Points, in no order, along strands that fork and pass close to each other.
In the rows, 128 means zero.
Points whose rows are less than 100 apart are linked; no others are. Some points are linked to none.
K_43: [163 125 127 170 141 141  52 120 124  95 160 137 136 154 168 162 120 118
 128 118 149 112 122 103 117]
K_697: [120 149 129 181  87 149 135 114 159 122 118 130  91  71 181  99 190 131
 150 135 106 161 177 104 123]
K_188: [167  89 109 102 117 139 103 150  78 142 141 135 139 211 157 131  91  88
 137 100 134  84  85 155 176]
K_488: [158 102 134  62 122 104 148 116  92 113 156 131 136 163  68 136  45 110
 138 170 106 155  95 162 117]
K_306: [153 138 121 206  91 143 132 106 158 109 106 122  92  73 191 123 214 138
 110 123  88 135 157  99 140]
K_590: [141  79 118 139  88 122 133 145 116 125 100 124 148 114 154 120 172 132
 116  55  84  81  91 149 184]
K_141: [115  97 114 116  89 130 156 165 137 140 100 146 137 107 148  90 149 123
 143  98 120 143 127 130 157]
K_865: [ 94 106 131 105  98 152 165 178 126 155  71 102 138 148 131 115 151 128
 112 112 120  89  69 180 189]
K_707: [116 157 140 109 150 132 129 147 132 122 129 123 138 139 101 152 100 140
  99 161 155 119 113 128 116]
K_619: [125 127 104  81 108  86 193 125 109 175 112 154 104  99  97  75 127 132
 133  86 107 175 167 124 122]
K_421: [ 81 103 150 116  82 152 154 170 153 118  93 108 150 119 117 136 144 136
 132 140 118 101  80 162 162]
K_480: [120 102 138 122 110 100 128 107 123 112 120 112 134  88  86 146 152 135
 106  84  82  86 105 130 115]
K_427: [140 188 117 116 198 126 119 104 113 134 150 105 133 149  79 153 109 150
  50 127 180  82 123 120 108]
K_514: [162 127 124  65 138  83 143 100  77 130 144 131 143 148  52 146  63 118
 105 127 118 120 100 145 113]
K_303: [108  96 156 144  84 103 119 102 133  84 104 116 128  55  83 150 169 122
 141 123  66  95 121 133  92]
K_535: [118 112 110 105 129 152 149 165 102 167 107 103 147 169 138 110 132 121
  89  77 139  86  74 170 187]
K_702: [151  74  75 115  93  96 115 100 128 112 167 161  95  89 152  99 134  96
 169 111  86 189 175  95  86]
K_223: [102 122 140 181 114 136 120 140 166 116  80 101 123  84 145 153 177 147
  90 106 113  89  93 142 139]
K_583: [ 60 120 170 125  98 164 145 178 179  96 106 131 149 124 114 130 128 146
 140 206 120 143 106 141 144]
K_255: [161 172 104  97 180  92 154 106  75 176 134 146 123 168 106  88  91 129
 105  86 179 149 167 109 130]
K_906: [141 145  98 107 118  78 146 111 110 137 127 134  96  88 101 107 145 131
 103 109 100 127 143 108 103]
K_220: [119 103 124 137 115 146 117 131 161 122 143 150 120 125 165 113 124 117
 193 164 141 197 166 112 110]
K_124: [114  78 129  79  80 137 139 161 104 139 100 120 133 177 134 119 100  96
 157 124  99 111  88 183 174]
K_177: [ 99 139 157 196 112 172  94 157 180  95 118 121 117 102 184 156 158 128
 141 177 141 133 139 116 133]
K_484: [101  93 141 140  86 151 121 154 176  93 121 143 126 109 151 134 130 126
 172 190 116 172 140 115 127]
K_768: [123 182 115 118 154 103 179 127 126 199 117 150 100 131 121  87 122 153
 133  83 169 156 179 131 137]
K_920: [149  62  92 104  99 110 117 109 121 105 166 156 129 112 144 119 106 100
 171 128 113 183 136 118 100]
K_271: [163  95 137 128 127 130  84 113  87 100 153 131 160 163 125 158 113 108
 142  87 121  90  87 148 137]
K_277: [163  89 121 144 119 114  95 113 114 102 135 143 141 127 134 152 132 125
 129  77 109 102 106 119 131]
K_249: [107  52 135  83  77 158 136 163 129 120 126 141 149 170 153 112 101  98
 184 151 112 143 109 173 168]
K_478: [154 141 146 171 174 145  62  98 117 103 143 108 147 151 140 179 135 125
  97 117 165  86 114 115 102]
K_794: [ 95 162 112 170 156 139 141 106 159 148  97  79 118  78 107 146 197 165
  58 108 102  60 117 133 134]
K_937: [114 163 146 164 141 163 106 145 152 115 129 116 118 121 165 128 135 135
 147 183 153 145 155  98 120]
K_404: [120 147 190 139 166 147  95 124 150  90 152 114 154 151  96 185  97 138
 124 208 141 112 114 122  86]
K_904: [151 161 125 120 177  99 100  86  98 119 153 117 138 139  82 157 103 136
  87 124 154  85 118 116  85]
K_854: [ 76 115 142 156  78 141 129 163 164 109  82 111 138  91 130 136 168 149
 118 124 106 100  92 148 163]
K_305: [105 182 117 141 185 143 118 109 131 140 136  88 139 137 106 152 142 152
  66 126 167  77 113 121 114]
K_755: [ 88 136 161 141  93 111 119 109 169  84 121 112 113  63  92 165 154 129
 154 172  74 121 130 139  87]
K_352: [152 188 148 109 194 128 130 114 104 142 151 137 124 173 116 114  65 125
 120 182 198 172 170  89 107]
K_802: [105 177 140  80 148  97 192 143 117 164 110 112 105  97  55 104 101 149
  90 161 137 150 140 131 115]
K_978: [148  86 117 158 113 151  76 117 149  87 167 155 128 114 199 130 121  97
 180 151 137 192 168  94 106]
K_701: [133  85  84 105  82 103 160 105 141 138 131 174 104  79 137  75 142 109
 188  95  94 196 183 118 107]
K_517: [164 192 129 120 181 122 119  91 108 126 165 138 110 148 131 132  80 119
 120 200 172 157 159  77  88]
K_870: [138  38 118  94  96 128 116 133 129  96 167 153 143 156 152 126  89 101
 192 163 117 181 130 142 129]
K_846: [138  69 137 104 110 153 111 160 118  98 145 137 150 178 152 135  90 100
 179 165 127 150 111 149 140]
K_368: [173 119  96 100 156  91 148 105  76 171 138 174 135 166 122  75  94 109
 132  57 159 168 170 102 141]
K_895: [135 159 132 127 136 116 108 116 140 100 157 126 112 115 112 153 106 123
 140 195 129 148 148 103  85]
K_858: [108 165 116 158 188 149 115  90 142 148 116  75 122 121 114 164 182 157
  47  94 130  67 116 127 118]
K_880: [101 128 157 134 143 196 121 190 124 140 112 109 156 186 164 127 123 127
 117 141 170 104  84 164 190]
K_728: [127 205 120 154 156 110 176 133 162 201 127 145  94 128 141  99 137 161
 159 121 169 170 189 143 139]
K_123: [ 74 143 149 105 116 103 167 141 153 121  87 108 133  86  49 137 137 153
 100 165  93  98 104 153 116]
K_418: [110 214 137 181 151 141 170 136 169 162 126 126  99 109 155  88 170 171
 160 131 151 172 182 125 140]
K_266: [ 73 112 156 155  94 172 113 176 179 106 104 133 136 111 160 124 147 137
 150 179 138 138 117 123 157]
K_231: [171 124  93 131 138 107 142 110  95 173 137 173 115 146 165  86 138 120
 136  43 140 160 174  92 146]
K_232: [159 150  98 122 155  95  97  98  99 124 154 134 127 130 116 142 118 125
  96 109 134 102 130  98 101]
K_633: [152 205 116 125 161 114 136 106 125 118 163 109  99 115 108 142 109 122
 119 205 136 147 155  98  81]
K_317: [ 76 141 137 121 137 119 148 146 147 138  95  86 132  96  67 144 159 159
  79 123 127  77  92 157 129]
K_952: [ 92 203 156 173 171 176 122 151 165 144 124 109 118 122 170 121 149 145
 132 176 179 145 166 103 127]
K_657: [ 98 164 115 120 163 116 158 127 147 161 100  92 117  96  78 126 164 157
  58 103 112  86 107 135 128]
K_679: [117 153 119  87 144 104 204 147 112 195 102 139 117 128  91  79 101 142
 118  91 147 171 156 145 141]
K_405: [158  85 108 117 114 148 128 149  81 160 126 148 150 191 184 101 102  93
 157  72 149 121 111 155 188]
K_417: [ 90 211 150 160 158 161 162 145 152 179 102 103 108 116 144 102 163 162
 117 143 167 143 170 124 139]
K_24: [134  82 141  89 126 121 131 124 118  93 163 133 146 154  88 160  78 119
 160 180 107 156 100 149 110]
K_691: [ 91 129 166 129 111 119 117 135 169  90 126 122 132  94  94 164 114 133
 152 198  95 125 111 133  90]
K_549: [135 115  83  89  98  72 175 114 110 164 115 155  95  69 102  82 153 120
 129  85  72 144 167 111 125]
K_364: [143 165 123 178 125 143 132 114 151 127 142 133 104  96 187 110 168 126
 160 120 135 174 188 103 123]
K_158: [129 109 182 118 142 135  96 131 128  81 150 129 169 159  99 171  88 119
 151 180 120 120 100 139 110]
K_136: [161 185 128 109 191 127 151 103  98 169 134 146 120 181 117  97  73 132
 115 127 200 155 167 104 122]
K_621: [153  83 147 108 126 145  86 125  85 117 144 130 157 211 147 158  88  93
 166 124 128  92  81 163 149]
K_279: [154 109 115 144 145 154  99 129 108 129 121 113 153 173 160 139 142 132
  88  60 140  74  73 142 172]
K_71: [158  78 132 170  93 116  95 116 131 108 119 132 135 110 163 137 162 130
 116  58  93  93 101 124 147]
K_269: [130  70 118 110  81 128 129 151 100 127 105 125 148 156 133 129 138 114
 148  84  80  72  77 174 165]
K_356: [158 155  94 171 137 123 127 107 121 159 147 157 107 123 187  97 142 127
 146  82 146 156 195 101 128]
K_462: [140 125 124 199 120 137 115 115 157 122  92 110  97  89 187 134 197 146
  81  92  99  97 129 117 141]
K_247: [142 164 107 123 152 107 127 126 108 142 124 124 117 126 120 118 141 136
  89 103 144 111 130 112 117]
K_274: [143 100 102  85 109  92 178 114 121 168 130 169 106 103 111  74 113 117
 168  97 111 208 172 126 103]
K_125: [131 105 113  92 111  98 152 126 102 141 118 116 150 124  80 134 139 132
 107  80  95  87  88 155 146]
K_912: [127 169 166 151 167 147  73 116 142  97 150 121 138 136 123 181 116 138
 112 171 170  95 118 107  94]
K_542: [130 111 100 100 118 118 165 151  91 162 112 126 135 143 117  96 138 127
  89  67 122 109 104 141 167]
K_446: [155  99 155 150 141 156  65 107  83 101 145 115 180 184 133 168 116 112
 123  94 149  53  80 146 130]
K_938: [143 131 112 111 136 108 118 103 133 101 175 148 109 114 132 131 100 113
 162 185 118 183 165  97  77]
K_381: [160  95 124 161 120 150  50 109 137  86 173 143 129 145 182 167 104 101
 157 148 136 154 142  97 109]
K_710: [ 78 101 162 103 100 135 135 157 175  84 119 127 140 119  82 137 106 138
 152 229  99 155 113 143 117]

A fork is a point with three links, a tip a point with one. Leave the first point through the second and follow the links. Name the first fork or tip that comes.
K_271 / K_277: K_619
K_697 / K_306: K_266
K_870 / K_846: K_271
K_125 / K_542: K_938

Follow the links from the first point to the second, and from the first to the third. Name the last point that the two ways share.
K_904 / K_124 / K_266: K_619
K_305 / K_417 / K_277: K_619
K_978 / K_865 / K_269: K_266
K_24 / K_619 / K_542: K_266

A fork is a point with three links. Follow the links from the first point to the second and name the forks in between, in order.
K_249 / K_728: K_619
K_937 / K_480: K_266
K_277 / K_484: K_619 > K_266
K_381 / K_124: K_266 > K_619
K_701 / K_405: K_271
K_621 / K_427: K_271 > K_619
K_232 / K_188: K_619 > K_271

Name the points in between on the shortest way along the links from the first point to the second, in order.
K_691 / K_462: K_755 > K_303 > K_480 > K_125 > K_542 > K_535 > K_865 > K_421 > K_854 > K_223
K_904 / K_277: K_232 > K_247 > K_906 > K_549 > K_619 > K_274 > K_701 > K_702 > K_920 > K_870 > K_846 > K_249 > K_124 > K_269 > K_590 > K_71
K_303 / K_728: K_755 > K_691 > K_710 > K_583 > K_266 > K_177 > K_937 > K_952 > K_417 > K_418
K_633 / K_306: K_517 > K_352 > K_136 > K_255 > K_368 > K_231 > K_356 > K_364 > K_697
